Points on a hilly landscape, in no order, each with its height.
A ball rolls from a point to the lowest of its 4 nearest points, and stops where none of them is lower. Distance is the straight distance between rows; heights are no part of it.
z227: [115 116 134  91 122  62 111 106 136 128 107  16 112 135  80  82 110 162
 155 145  96 153 155 157 115  99 108]  h=38.3
z609: [118 116 151 116 117  92 123 118 111 130 137  33 105 129 102 106 122 192
 182 141  75 188 152 155 141  97  90]  h=54.9
z251: [140 139 101 104 173 118 159 130 118 106 101 115 119 135 170  78 149 113
 145 126 136 168 151 132 109 134 127]  h=43.9
z38: [113 129 156 136  96 143  95 146 143 133 129 103 179  99  66 144 112 141
 142 122 126 113 142 143 141 100 110]  h=24.7
z537: [119 131 142 103 109 128 140 151 106 113 115  75 151 126  99 151 135 111
 125 120 143 148 156 133 105 123 146]  h=68.6
z996: [178 162 128 119 154 105 155 141 128 149 108 168  80 136 194 112 147 107
  87  92 155 149 148 109 212 177 132]  h=69.5
z477: [163 141 100 169 160 168 126 166 131 143 109 217 108 132 140 129 137  87
  79 143 136 107 109 101 159 161 133]  h=28.6
z737: [104 109 110 150  99  53  91  86 157 118 108 103 137 119  54 108  84 154
 140 141 104  65 111 145  73 101 110]  h=48.0
z445: [134 148 139 109 157 142 159 150 137 131 113  89  90 110 149 139 173 140
 169  78 116 212 181 141 119 126 114]  h=43.2
z297: [158 168 138 124 145 115 161 136 116 145 134 176 102 176 172 145 142 110
  83 106 163 144 143 106 175 165 140]  h=52.3
z484: [ 94  96 104 127 112 143 102 128 149 150 152 143 164 108 122 145 118 105
 138 158 126  57  87 129  99 151 189]  h=38.8
z436: [129 142 172 130 107  97 130 103  60 107 142  40  85 128 130 128 145 174
 172 108 108 216 176 153 119 110 115]  h=90.7
z77: [113 128 164 122  74  97 124 102 132 131 151  84 155 140  77 132 116 151
 159 132 108 128 114 158 117  82 105]  h=42.1
z389: [ 97 113  97 120 145 170 119 139 144 131 132 132 149 105 114  94 140  95
 130 149 112 115 110 121 114 134 125]  h=47.4
z485: [140 126 122 150 140 172 128 148 116 111 113 195 118 140 144 176  97 101
  80 170 142  85  85 101 137 147 149]  h=51.1
z500: [111 110 116 128 151 171 126 124 137 120 135 156 143 118 138  99 135 112
 123 157 107 113  98 116 121 122 115]  h=55.2
z296: [156 147 128 147 156 154 151 163 129 158 155 200 108 146 152 148 148 101
  92 109 147 139 135 107 158 148 122]  h=18.3
z607: [102 125 151 135  85  96 103  97 153 136 149  96 157 127  58 111 101 162
 166 149 103 124 109 159 107  89  89]  h=38.0
z459: [130 147 125 111 167 136 159 145 141 121 111  96  95 114 151 116 169 140
 166  81 111 204 173 135 115 119 103]  h=36.0
z168: [113 122 148  95  98  52 119  83 130 145 123  47 129 152  70 106 109 149
 149 135 105 118 139 153  88 101 132]  h=11.4
z730: [149 153 162 123 178 145 154 105 120 119 143 117 110 148 217  97 177 158
 150  89 131 196 168 132 172 130 109]  h=88.1
z487: [138 149 151 138 156 156 164 120 120 118 157 189 109 169 160 148 148 111
 108 121 153 136 143 104 153 143 112]  h=37.6
z694: [109 102 136 154  82 121  90 113 138 131 114 131 185 115  84 177 115 139
 133 129 152  43 121 135  92 107 170]  h=37.8
z588: [167 172  92  96 137 114 150 165 128 169 123 169 104 164 211 105 144  95
  83  83 152 173 112 107 177 176 150]  h=64.2
z586: [120 131 156 130 116 112 133 115  78 115 145  46 104 113 129 111 123 179
 183 124  94 204 174 148 147 109  84]  h=68.0
z898: [120 135 140 106 149 146 165 116  98 108 145 141 128 173 169 115 143 118
 132 140 137 153 132 127 103 134 141]  h=50.4
z533: [129 133 142 116 102 106 141 137  87  92 108  68 131 106 105 133 113 126
 127 136 132 155 157 131 132 109 129]  h=69.0
z521: [126 125 131 140 158 177 147 114 127 117 148 174 122 136 153 119 131 116
 109 157 120 125 124 114 127 118  98]  h=53.1
z355: [116 129 120 103 154 133 165 135 108 111 141 130 137 159 155 112 142 107
 136 137 146 151 132 129  94 136 149]  h=49.1
z988: [111 129 155 127  86 145 118 142 122 135 143 107 173 100  81 152 122 127
 138 120 122 118 145 138 130  92 120]  h=34.6
z718: [127 130 150 118 113 113 134 124  96  93 115  63 108  77 118 115 117 153
 145 133 110 183 174 145 153 124  89]  h=45.6
z754: [132 132 134 109 127 127 133 152 123 110  98  78 104  83 119 128 147 135
 143  94 118 188 180 134 134 117 101]  h=47.1
z786: [115 130 168 116 114 110 132 105  72 112 148  43  92 126 122 128 134 180
 186 114  97 209 180 158 131 114 114]  h=82.4
z539: [126 126 145 118 120 120 126 143 110  98 108  79  98  87 106 131 139 152
 148 106 109 205 181 131 151 124  94]  h=51.2
z731: [130 134 134 112 121 106 133 140 103  83  91  75 114  84 112 118 131 149
 128 117 115 182 177 126 137 116 102]  h=52.2
z379: [105 107  99 131 143 152 112 147 148 134 117 119 153  83  98 103 133 100
 121 145 126  96 114 125 113 137 136]  h=54.8
z2: [145 138 152 126 170 135 146 114 128 133 131 140  94 148 205 103 162 155
 131  88 133 178 175 127 202 140  92]  h=76.9
z965: [105 117 136 134 116 158 117 164 153 141 123 114 168  89  81 134 135 114
 134 128 121 113 135 134 130 118 123]  h=23.4
z901: [102 124 153 134  88  87 105  95 154 153 144  96 139 135  59 110 109 153
 160 137 101 111 109 153  99  90  86]  h=36.3
z815: [148 140 118 111 182 134 148 129 143 119 113 124 115 134 194  89 168 146
 164 102 122 196 156 145 133 126 110]  h=57.1
z847: [124  92 118 139 138 185 122 126 166 141 159 210 144 101 153 201 104 132
  94 188 120  59  72 118 130 114 135]  h=40.3
z437: [127 130 150 108  80  87 125 116  82  95 120  57 127 127  96 116 113 135
 141 144 135 154 144 151 134 103 129]  h=28.9
z874: [157 149 150 129 168 125 153 114 123 124 116 140  85 145 200 100 150 148
 119 100 129 168 163 106 193 144 109]  h=68.1
z747: [101 122 151 114  81  75 114  81 147 155 148  72 136 157  59 112 113 147
 162 125  94 112 125 147  86 103 110]  h=32.0
z532: [127 152 158 122 113 120 136 121  83 110 132  62  93 100 124 151 148 160
 163  89 109 218 200 134 125 119 103]  h=58.2
z523: [143  83 116 143 121 187 109 139 169 155 134 215 145  95 139 197 112 125
  94 188 118  54  62 115 141 106 136]  h=41.6
z647: [107 103  93 127 143 146 115 115 136 116 130 145 138 117 126 114 110  99
 119 167 126  88  77 107 111 153 162]  h=54.6
z764: [106 131 119 109 153 161 159 131 123 143 154 136 143 142 140 121 146 105
 147 140 110 147 130 131  97 127 124]  h=49.9
z515: [115 119 125 145  83 103  89 108 140 108 107 116 164 102  70 104  93 157
 132 146 137  91 103 144 122  87 112]  h=12.9
z796: [130 124 151 118 120 104 125 117  96 111 127  51  98  92 105 115 119 172
 165 129  99 192 161 153 152 108  80]  h=50.8
z19: [140 119 130 155 150 173 123 137 128 124 149 194 124 136 144 206 101 109
  81 170 150  81  75 101 124 143 159]  h=25.5
z302: [117 107 121 165  71  73  94  96 146 109 124 131 167 135  77 151  83 148
 150 134 140  58  78 140  68  92 141]  h=40.2
z752: [133 144 129 107 170 138 159 148 140 126 117  88 101 127 170 113 174 137
 174  71 116 209 170 145 110 129 113]  h=35.3
z574: [155 150 162 125 173 139 148 127 129 154 144 125  82 152 215 115 173 151
 128  69 137 179 168 112 214 154 122]  h=71.4
z927: [171 174  93 113 140 119 163 156 126 173 134 173  87 159 200 107 140 100
  78  89 166 172 107 107 170 175 156]  h=63.6
z143: [158 164 133 117 145 112 153 129 117 133 113 161  85 166 182 124 146 117
  90 107 166 150 155 112 190 176 126]  h=60.9
z866: [152 156 173 128 172 142 150 106 124 141 157 124 101 156 226 113 160 155
 135  76 132 194 167 125 195 133 118]  h=75.7
z87: [101 114  99 129 118 142 106 133 138 129 108 115 149 108  96 116 120  95
 124 145 137  68  96 127 113 152 178]  h=36.9
z579: [144 153 145 116 185 137 156 121 132 128 142 103 101 160 213 107 173 150
 158  75 134 210 159 151 142 123 121]  h=77.7
z570: [131 132 105  97 157 111 156 142 117  90 103  98 117 135 153  87 147 109
 144 128 140 165 146 128 105 153 129]  h=44.6
z75: [108 114 112 131 109 137  98 140 139 129 104 111 161  93  92 127 113 105
 129 136 147  74 112 127 118 135 167]  h=27.1
z875: [112 124 167 113 124 100 122 115  89 123 150  30  94 137 114 108 129 182
 195 129  79 200 171 162 122 106 101]  h=66.3
z295: [119 131 122 103 129 112 151 153 113  99  95  83 126 114 107 126 142 109
 130 116 137 160 163 135 111 128 141]  h=51.6
z34: [171 149  91 157 166 163 134 169 143 160 138 215 110 127 153 128 153 101
  91 116 137 125 115  99 159 153 121]  h=16.0
z787: [171 174  93 110 139 124 149 158 123 172 153 183 107 170 198 129 139  94
  80  90 164 167 113 109 162 175 164]  h=57.3
z940: [127 129 175 121 132  94 122 112  70 129 152   5  91 155 105 121 141 177
 197 115  82 202 169 158 104 112 127]  h=75.2
z882: [109 124 163 133  75 129 117 121 118 127 143  95 174 112  85 145 115 136
 145 127 131 135 137 144 132  86 115]  h=38.2
z553: [133 123 120 144 147 167 127 113 123  97 116 172 114 128 148 118 107 108
 106 175 132  96  88  98 125 131 125]  h=56.2
z381: [118 121 172 118 118 100 125 112  89 131 135  16  87 149 105 106 134 183
 201 121  85 200 174 161 114 106 106]  h=71.3
z756: [120 123 118 156  90  85  79 111 145 112 108 116 166 106  64 102  91 162
 121 143 126  83  97 152 113  87 105]  h=4.6
z716: [148 129 109 158 146 165 126 163 128 128 121 204 119 140 145 187 109  94
  81 161 139  87  89 111 134 164 161]  h=53.7
z253: [116 121 135 147  91 114  89 130 143 115  98 115 162  82  72 111 104 137
 131 132 133  94 124 135 133  90 113]  h=22.1
z556: [101 126 114 101 138 155 160 147 125 138 156 122 144 144 125 122 144 100
 142 133 126 148 133 125  92 133 142]  h=50.2
z438: [132 119 151 109  90  60 132  98 102 102 124  48 128 134  95 103 100 145
 145 155 113 150 140 150 129  98 119]  h=35.8
z896: [146 149 130 116 160 126 157 112 112  92 113 141 114 156 187  85 156 131
 128 128 146 160 139 123 152 145 128]  h=46.8
z470: [ 83  86 110 132 105 144  98 127 171 162 146 152 176  90  95 163 123 119
 144 138 127  39  96 147  96 138 179]  h=23.5
z868: [175 150 116 119 159 119 155 146 135 172 119 145  74 137 205  98 166 121
 102  74 133 175 133 110 215 167 112]  h=69.1
z283: [156 132 109 155 149 163 126 150 128 129 107 195 108 145 146 154 110  92
  77 161 151  89  95  92 147 151 147]  h=64.0
z953: [122 111 134 164  73 100  85 107 135 108 119 136 190 132  80 166  81 161
 149 125 141  52  98 154  74  90 142]  h=46.9
z132: [137 154 146 125 137 143 167 123 104 123 146 176 102 166 177 142 140 117
 106 120 158 139 157 104 150 156 123]  h=46.1
z32: [149 139 126 116 185 134 151 128 133 115 108 128 117 146 192  69 158 150
 144 116 118 188 153 136 151 133 101]  h=65.8
z650: [ 93  82 112 120 110 166 108 111 148 147 176 182 143 104 144 161 112 118
 127 168 125  60  63 130 106 133 162]  h=42.2
z257: [104 108 126 140  95 126  89 133 141 126 104 124 177 107  88 154 105 132
 115 133 155  52 117 135 114 132 184]  h=28.1
z278: [110 118 157 102  80  68 113  86 132 160 142  62 139 155  65 115 116 146
 161 129  96 120 129 145  81 103 119]  h=27.2
z627: [135 118 120 152 136 178 126 143 133 117 129 203 120 151 143 182  96 106
  89 161 143  82  82 107 132 145 156]  h=37.7
z981: [103  93 126 163  83 135  82 121 148 147 121 151 197 109  82 189 105 146
 143 123 138  34 116 151 100 102 153]  h=24.9
z636: [157 156 148 132 144 129 163 124 116 123 152 180 102 169 168 143 146 121
  90 121 163 139 144 107 169 154 125]  h=46.6
z231: [144 146 143 137 149 155 153 137 120 150 159 194 103 158 156 151 146 118
  96 112 157 140 140 101 160 144 117]  h=27.0
z300: [183 168  90 102 142 108 152 165 134 163 113 160  89 141 214  90 160  96
  89  85 142 180 104 105 206 162 132]  h=67.1
z241: [109 123 141 103 124 151 146 156 129 140 142 100 156 112  97 150 140 104
 141 115 124 133 145 137  99 124 132]  h=48.6
z246: [108 105 136 165  82 123  89 113 139 131 128 149 195 117  89 174  98 151
 144 122 142  38 100 153  94  83 143]  h=33.7
z777: [106  75 107 135 118 167 104 106 155 147 159 208 148  96 142 171 115 125
  99 186 116  53  55 127 120 111 143]  h=50.9
z163: [173 155  71 171 159 159 111 175 130 153 118 220 118 140 165 130 146  87
  81 129 141 122 104  98 151 166 131]  h=21.1
z801: [ 89 116 128 141  96  71  92  81 177 144 123  97 142 122  35  98 107 171
 143 132  87  92 129 139  75 112  94]  h=44.7
z164: [125 129 107  86 152 119 164 147 107 103 119 110 130 149 131 110 154 107
 138 119 140 150 145 126  96 146 150]  h=46.0
z393: [138 118 136 159 154 179 143 130 124 119 147 193 107 134 149 125 147 126
  97 144 133 121 126  96 152 128  97]  h=39.8
z480: [129 141 158 127 113 116 134 121  90 101 147  57  96 108 121 138 138 170
 170 102  98 203 185 144 144 115  99]  h=66.7
z370: [111 106 121 171  71 103  92 105 143 123 130 165 191 121  80 177  90 159
 151 128 124  44 105 156  74  82 139]  h=40.4
z441: [128 104 132 141 129 179 121 131 134 124 157 191 141 135 153 198 107 110
  91 176 133  69  72 106 129 123 157]  h=24.3
z697: [137 161 153 111 136 133 155 143 103 112 127  67  82 112 145 153 156 140
 165  57 128 232 187 135 109 134 122]  h=53.3
z614: [147 142 130 115 173 134 150 114 127 106 116 126 108 144 211  83 161 154
 139 110 132 181 161 129 171 134  98]  h=73.5
z434: [119 111 141 109 120  80 113 113 118 116 114  37 115 125  89  93 109 183
 163 146  96 174 146 151 141 104  94]  h=45.9
z220: [137 127 140 115 118 100 132 137 108  91 100  68 118  85 113 120 120 137
 130 122 130 167 170 132 140 120 116]  h=57.9
z620: [137 123 132 149 148 178 128 131 130 108 116 185 114 134 146 131 109  99
  89 170 134  97  93  93 144 141 126]  h=50.7
z891: [149 154 138 121 159 119 150 122 103 102 106 156 100 170 188  98 144 130
 106 114 157 152 154 110 180 157 127]  h=53.8
z266: [ 98 120 121 121 127 154 126 157 135 145 135 118 163  98  99 135 138 105
 140 123 116 122 138 123 117 128 120]  h=41.3
z999: [124  91 123 132 126 184 107 136 163 133 158 215 141 112 142 197  99 121
  97 183 135  58  67 111 127 113 143]  h=30.1
z954: [106 133 151 112 100 133 142 147 120 124 126  89 153 115  97 156 131 108
 135 116 143 137 154 125 111 116 139]  h=74.5
z45: [101 120 132 135  91  78  85  89 166 144 125  89 149 115  46 101  99 166
 153 131  92  93 114 143  86  99  90]  h=39.6
z413: [110 113 110 157  85  56 102  87 143 125 117 126 158 139  52 152  83 144
 141 128 107  45  96 136  40  95 141]  h=35.9
z541: [130 128 111  96 159 116 147 157 131 111  89  91 103 108 142 109 156 118
 142 119 130 173 162 131 114 146 123]  h=45.8
z838: [137 132 136 103 120 112 145 156 108  98  90  66 123 102 111 136 128 114
 122 122 143 157 166 132 128 134 142]  h=57.8
z115: [123 121 124 151  76  90  89 103 141 108 103 119 164 118  62 121  81 158
 137 145 142  73  93 146 100  91 123]  h=19.2
z96: [153 128 102 155 149 174 117 174 125 144 149 210 128 150 144 191 112  93
  77 169 149  90  94 113 128 166 168]  h=54.4
z572: [152 142 134 117 163 125 149 118 112 104 100 154 103 157 190  97 140 142
 107 119 142 151 157 123 179 143 119]  h=53.9
z930: [165 133 103 160 153 161 126 164 128 127 112 212 103 129 144 143 126  89
  80 151 149  92 100 104 159 157 133]  h=40.8
z791: [153 163 130 134 142 129 155 143 125 167 160 182 105 162 176 147 152 110
  90 104 169 146 141 110 162 164 140]  h=58.0
z869: [106 102 128 132 107 125 101 136 154 128 101 119 167 106  87 143 115 109
 124 138 150  52 103 127 106 139 179]  h=10.7
z280: [104 125 119 107 145 169 146 143 139 139 153 125 140 132 124 115 146 101
 145 128 113 141 132 131 104 131 118]  h=38.5
z708: [111 134 168 118 122 118 129 109  76 125 147  29  90 145 111 115 137 182
 190 121  81 210 165 161 118 107 111]  h=72.9
z330: [170 148  76 168 155 164 121 166 128 152 109 219 123 137 161 120 129  77
  80 136 140 107  93  99 144 178 147]  h=25.0
z902: [167 154 136 119 174 123 151 134 142 154 137 133  76 141 208 110 171 134
 110  73 143 173 156 110 222 149 114]  h=70.1
z174: [123 119 155 107  89  62 128  96 107 122 127  56 133 148  92 104 109 144
 155 155 120 134 138 156 110  96 123]  h=36.5
z924: [142 156 152 126 145 124 169 124 109 116 130 164 100 171 171 130 135 121
 101 120 168 147 156 111 160 157 128]  h=50.1
z618: [116 122 104 135 145 163 118 113 124 103 127 168 123 120 152 117 100 101
 111 178 125  91  85 104 114 146 151]  h=54.0
z667: [114 109 108 161  80  64 102  81 145 115 122 111 146 142  62 136  79 147
 136 133 123  56  94 143  48 106 128]  h=23.0
z770: [131 141 169 128 114 101 127  98  52 100 143  26  86 132 122 121 140 164
 181 110 109 203 173 155 122 122 128]  h=84.1
z336: [122 109 129 141 130 170 120 119 130 115 145 185 130 134 158 180  93 117
  92 175 135  78  72 103 117 129 165]  h=31.4
z854: [ 91  83 106 126 115 157 109 114 143 158 162 158 158  97 130 165 114 108
 134 165 128  58  68 139  92 139 174]  h=39.5
z823: [119 123 145  93 104  45 115  89 129 131 115  38 129 159  70  96 114 149
 145 137 109 129 141 147  91  98 129]  h=22.4
z630: [116 104 106 130 148 160 131 116 131 103 117 155 126 111 143  93 120 104
 110 175 122  96  77 119 116 143 137]  h=54.3
z893: [169 164 108 109 160 106 154 159 133 157 120 151  73 139 208 100 157  98
  88  86 142 170 125 105 200 170 125]  h=68.4
z289: [136 150 138 117 175 134 141 114 129 129 133 115 105 150 206  92 171 151
 167  90 124 205 158 143 155 123 110]  h=86.8
z722: [ 91  98  98 149  87  51  90  60 143 125 108 112 148 120  29 150  83 149
 123 110  85  40 131 133  41 118 136]  h=54.7
z197: [108 115 142 152  86 110  93 120 143 115  91 121 184 106  72 144  94 131
 128 133 162  61 113 137 119 110 159]  h=46.7
z334: [108 114 141 125  99 146 109 143 139 136 122  99 175  90  70 130 118 121
 135 127 130 105 135 126 139 112 121]  h=18.2
z561: [109 108 110 121 125 153 118 114 121 105 141 170 141 133 149 134 105 109
 107 177 124  86  63 110 112 137 170]  h=51.7
z792: [112 132 154 149  92 132 101 124 141 130 129 107 167  96  69 126 107 145
 135 137 119 114 127 142 145  91 100]  h=29.0
z109: [131 123 141 112 107  95 126 130  96  94 114  59 109  91 104  98 113 160
 138 138 109 186 160 135 150 109  90]  h=33.6
z761: [169 154 113 161 153 157 136 169 142 175 162 212 109 131 160 131 159 100
  96 107 145 141 127 112 164 151 126]  h=8.8
z50: [122 110 113 130 157 170 131 112 135 117 132 168 130 115 141  97 125 115
 117 162 107 108  90 103 122 127 120]  h=56.5
z724: [106 110 121 113 133 170 121 148 148 141 129 124 153  99  96 104 146  98
 135 135 108 124 126 130 115 133 131]  h=37.9
z925: [134 147 148 116 146 134 157 116  99  98 128 156 111 180 177 115 144 125
 105 141 151 143 149 114 133 142 126]  h=48.7
z782: [170 163  93 139 142 153 142 170 135 180 164 212 118 155 164 136 157  98
  88  98 163 155 130 112 159 158 124]  h=23.2
z825: [ 92  97 119 133 107 145  97 125 146 154 139 144 163 103 111 161 120 106
 141 149 135  48  97 126  96 143 187]  h=33.4
z490: [162 144 124 161 153 160 145 155 141 154 147 200 110 151 151 138 152 102
  90 120 143 130 133 109 164 144 112]  h=17.7
z573: [161 158 142 124 170 115 156 113 114 117 107 149  83 153 188 110 149 128
  95 111 143 156 158 112 192 153 113]  h=64.4
z68: [110 113 122 112 136 168 132 148 136 150 144 117 158 114 107 124 150 105
 145 129 112 137 140 136  97 132 133]  h=19.5
z935: [114 136 160 130  68 106 128 110 104 120 150  86 159 130  85 142 105 136
 156 129 122 131 131 155 125  81 117]  h=40.6
z651: [146 138 116 106 180 125 145 114 118  90 106 126 108 150 188  62 152 140
 137 124 128 170 157 133 143 144 110]  h=49.7
z952: [ 89  80  97 126 111 151 102 118 162 167 163 173 166  83 119 146 125 117
 144 158 120  50  78 130 108 132 173]  h=32.6
z261: [118 116 128 148  87  85  79 104 151 120 125 111 155 114  63  99  94 163
 144 146 120  83  94 148 108  93  98]  h=12.6
z582: [116 104 159  92 126  92 113 115 122 136 124  16  98 145  88  93 132 194
 174 124  74 190 161 152 119 107 101]  h=55.4
z674: [157 130 121 167 154 175 125 151 121 128 105 196 100 129 145 146 121 104
  84 155 135  99 106  93 155 147 126]  h=49.8
z58: [122 123 116 151  85  62  90  86 151 109 109 107 147 122  61 111  76 149
 136 136 122  67  92 142  67  92 109]  h=37.5
z469: [138 135 119  97 167 128 152 126 114  94 103 131 118 158 184  85 152 118
 130 128 138 162 142 132 117 141 133]  h=44.8
z700: [118 116 143 101 107  54 109 102 118 116 113  30 114 141  84  85 108 157
 154 153 105 140 139 157 121 106 125]  h=33.1
z593: [159 132 123 151 161 166 133 142 130 133 124 195 108 125 140 144 135 108
  87 149 129 108 118  98 156 146 101]  h=32.4
z562: [112 118 124 119 154 171 152 122 128 137 164 153 144 136 145 107 149 107
 137 151 111 130 123 125 115 127 121]  h=58.7
z88: [168 170  94 109 152 113 150 161 126 154 112 160  86 144 205  94 148 103
  84  87 154 173 115 108 192 180 141]  h=67.2
z765: [119 135 118  98 149 135 164 110 107  96 121 142 118 168 180 110 145 131
 125 146 143 149 140 115 124 146 143]  h=46.4
z22: [117 124 117 157  72  70  86  92 142 110 109 121 164 124  66 129  79 153
 140 133 133  63  86 151  74  93 126]  h=31.3
z43: [ 96  96 105 125 123 159 121 108 139 129 150 155 148 117 133 149 110 100
 124 174 133  76  61 127  94 139 176]  h=47.0
z735: [115 109 126 139 100 132  87 141 141 120  99 109 166 103  74 135 110 118
 123 134 153  66 117 129 118 131 167]  h=27.9
z742: [149 126  83 164 154 175 115 171 132 162 152 221 144 135 153 195 114 106
  88 159 135  80  80 123 129 163 178]  h=46.3
z692: [114 133 126 111 150 152 163 122 114 119 160 150 143 149 160 121 153 106
 136 137 128 142 136 125  96 128 133]  h=57.0
z69: [116 119 136 159  76  94  87 108 129 107 109 118 176 119  80 146  87 158
 130 131 144  63  91 139  94  92 141]  h=40.7
z344: [111 117 132 166  77 107  84 110 133 124 112 137 193 113  76 161  92 154
 146 130 150  55 106 140  97  96 161]  h=42.0
z922: [145 133 110 106 178 127 159 133 132 112  98 117 117 131 172  80 158 127
 139 120 129 189 149 124 122 140 104]  h=44.1
z390: [114 137 149 109  91 146 128 151 131 131 129  87 173 110  92 158 135 108
 142 115 129 133 149 138 124 106 120]  h=54.5
z804: [135 136 150 118 123 122 143 132 106 118 122  76  86  84 121 142 152 152
 158  83 108 208 186 135 132 121  87]  h=52.7
z224: [ 82 119 134 124  89  75  96  83 169 161 131  86 146 138  41 107 115 163
 159 113  77 107 137 135  73 105  96]  h=39.3
z991: [ 99 122 148 132  84  90 100  86 161 155 138  93 152 135  53 103 109 166
 167 123  94 111 120 147  80 101  91]  h=36.4
z817: [138 131 116 101 158 125 141 156 138 114 100  94 101  95 141 114 164 134
 152  86 115 195 167 133 120 122  99]  h=43.3
z976: [172 153 102 110 159 124 154 155 144 168 129 144  71 136 210  99 160 107
  89  64 133 186 119 115 221 160 124]  h=68.5
z714: [105 139 160 138  78 125 110 119 130 136 144  92 167 111  77 139 107 148
 138 137 120 128 121 153 139  91  92]  h=32.5
z578: [111 122 138 143 101 138  93 142 149 117 100 102 168  87  75 119 113 134
 130 125 126 106 129 136 148 109 120]  h=17.4
z158: [108 105 113 116 157 165 134 146 141 132 147 139 147 117 123  99 145 103
 143 150 109 125 117 122 104 133 129]  h=49.3
z599: [115 125 161 107  86  77 121  98 127 135 147  59 136 148  71 121 112 150
 163 139 114 136 129 155 104  97 122]  h=36.1
z948: [180 150  98 108 149 136 156 169 138 188 145 128  80 139 252  91 163 118
  92  58 128 209 100  96 217 142 118]  h=76.6
z153: [135 135 139 118 141 141 166 107 108 112 154 161 125 176 167 122 141 124
 122 140 142 139 138 120 123 127 131]  h=55.3
z862: [ 89 104 109 157  81  65  97  70 147 126 132 125 155 128  41 179  89 148
 138 117  86  36 113 135  34 108 137]  h=47.3
z388: [121 144 146 126 149 158 156 116 114 116 164 164 119 167 169 133 144 124
 111 139 148 136 145 113 129 130 120]  h=53.2
z150: [113 132 119  91 139 130 156 149 116 121 130 107 133 137 123 128 140  94
 140 124 135 148 146 126  92 142 153]  h=50.0
z880: [112 123 152 100  94  64 122  87 124 140 132  57 132 161  70 117 107 146
 159 149 114 127 135 154  96  92 118]  h=26.2
z929: [136 161 136 108 175 124 157 127 135 118 131 103 110 154 196 112 172 150
 171  72 129 210 160 153 125 131 125]  h=59.4
z378: [176 151 134 127 171 129 157 145 144 176 161 120  66 137 205 119 159 126
 117  63 132 188 143 107 224 152 115]  h=71.0
z879: [138 118 121 145 139 167 131 125 125 105 121 187 119 139 153 157 101 114
  88 179 134  80  85 100 134 142 158]  h=39.2
z768: [ 88  89 117 149  96 139  86 129 153 159 141 159 188 103  84 183 120 139
 143 134 141  29 120 134 105 132 170]  h=8.2
z824: [164  89  93 158 154 192 115 174 152 165 147 218 148 122 147 210 123 103
  90 178 129  54  84 119 139 130 155]  h=30.3
z982: [ 87  97 108 133 113 137  94 127 149 149 124 128 170 111 100 152 119  95
 139 148 146  50 100 130  98 151 182]  h=28.8
z527: [119 116 125 159  80  80  91  98 140 107 112 120 153 127  72 127  75 159
 138 137 143  56  93 147  85  96 131]  h=29.6
z522: [113 139 124 106 126 132 150 156 118 129 120  94 142 119 107 146 136 108
 126 112 137 148 155 129  96 135 150]  h=59.3
z172: [141 105 121 156 140 184 117 151 148 151 151 207 135 124 152 211 109 107
  91 173 144  75  76 117 126 129 157]  h=7.5
z788: [161 167  87 133 137 145 147 162 138 173 164 208 125 158 186 131 155  96
  88  92 152 159 114 108 153 156 140]  h=39.1
z542: [167 137 114 157 159 165 136 160 125 154 136 199 106 137 153 137 137  96
  91 126 141 117 116 101 164 140 110]  h=21.9
z90: [160 171 104 116 145 120 161 154 124 166 147 180 105 165 184 129 136  96
  86  87 158 163 127 117 169 173 138]  h=64.3
z113: [120 110 118 134 115 144  93 153 143 119  99 108 173  92  75 121 113 107
 130 130 147  78 123 117 123 137 152]  h=22.8
z72: [135 117 127 152 162 178 139 122 124 116 136 183 118 131 152 112 124 117
  99 161 120 105 115 105 138 136  88]  h=50.3
z664: [128 144 141 105  91 108 130 136  93 100 108  80 129 111 101 149 121 121
 118 125 140 152 159 128 123 123 133]  h=72.3
z346: [123 135 138 126 156 172 155 114 130 121 171 164 120 157 160 128 141 121
 120 141 136 134 128 109 129 129 115]  h=61.6
z555: [135 127 121 104 143 127 144 158 115 103  86  91 117  88 127 118 151 126
 136 115 120 187 177 124 129 137 107]  h=46.5
z584: [117 131 142 152  82 110  90 116 152 126 129 111 163 101  68 118 106 159
 148 132 118 108 110 152 137  88  95]  h=29.2
z504: [111 107 128 130 115 145 109 140 148 129  99 110 165  79  77 119 127 120
 124 132 125  96 133 134 132 130 128]  h=6.8
z524: [161 161 115 117 145 105 149 156 127 153 122 174  79 160 188 121 143  97
  88  92 157 164 136 116 184 179 142]  h=71.1
z453: [111 110  93 119 149 157 116 122 130 117 123 137 144 110 127  94 122 102
 122 158 112 102  88 120 119 135 130]  h=52.1
z41: [136 132 142 145 148 167 141 128 123 127 159 189 122 142 154 136 138 114
 104 139 130 121 131 107 150 118  98]  h=40.0
z611: [120 136 164 116  92 117 134 146  93 112 131  78 142 103  91 150 116 121
 121 120 131 141 149 138 131 111 140]  h=84.0
z465: [ 94 109  99 149 101  58  85  76 162 121 103  98 141 124  36 125  90 154
 130 111 101  60 132 126  54 113 126]  h=61.9
z535: [133 119 139 113 100  93 126 125  95  82 101  53 110 114 102 111 102 146
 140 155 120 160 151 142 142 114 115]  h=16.4
z78: [ 99 102  97 117 111 135 111 125 146 136 139 132 164 117 110 141 110  99
 127 162 144  66  84 130  92 149 185]  h=38.4
z822: [ 97 105 115 165  81  81  99  85 152 131 139 141 167 134  68 167  80 159
 163 119 105  39  85 155  51  87 130]  h=48.8
z706: [161 137  91 169 156 154 122 170 119 137 103 213 114 143 141 154 116  88
  81 152 142  99 101 105 144 175 159]  h=45.5
z100: [120 132 118  91 135 117 160 153 114 107 101  94 124 123 128 132 142 101
 135 117 136 161 157 124 100 142 138]  h=48.5
z834: [148 127 130 155 162 175 140 138 129 123 110 204 103 131 146 128 119 101
  87 162 141  91 108  99 153 143 109]  h=46.2
z865: [ 97 102 122 135  98 138  93 136 144 149 130 142 171 113  89 162 117 117
 142 139 134  48 106 135 102 142 189]  h=26.3
z894: [166 154 128 121 164 118 147 131 130 138 109 157  73 144 198 107 152 121
 101  94 147 162 150 107 211 165 125]  h=69.6
z272: [139 143 119 112 183 133 156 148 139 122 114 100  99 127 173  91 173 146
 166  86 105 208 154 143 115 135 107]  h=6.4
z670: [152 131 132 152 153 174 149 133 131 140 159 203 117 134 153 140 149 121
 100 128 141 131 138 104 160 129 121]  h=27.4
z161: [142 139 111 102 162 126 159 140 132 109 100 106 103 131 166  80 157 134
 147 110 125 183 157 135 121 137 110]  h=39.4
z688: [134 142 148 121 132 127 147 148 116 118 108  79  86  96 140 147 165 140
 160  80 108 207 187 128 121 127 101]  h=49.0

Call two points neighbours if one is among the 4 nearest of the other. Go from one point of each pair to the other, from neighbour to neighbour, staying as low as possible. Name the highest point that can't be avoided.
z768 and z68 | z724
z869 and z756 | z113
z756 and z172 | z620
z667 and z504 | z22
z667 and z272 | z556
z761 and z272 | z924
z756 and z504 | z253
z535 and z168 | z438

Where does a ball stop that starts at each point below?
z647 | z172
z770 | z168
z436 | z272
z618 | z172
z532 | z272
z381 | z168
z935 | z504
z283 | z761
z553 | z172
z801 | z168
z574 | z761
z940 | z168
z630 | z68
z143 | z761
z50 | z68
z976 | z761
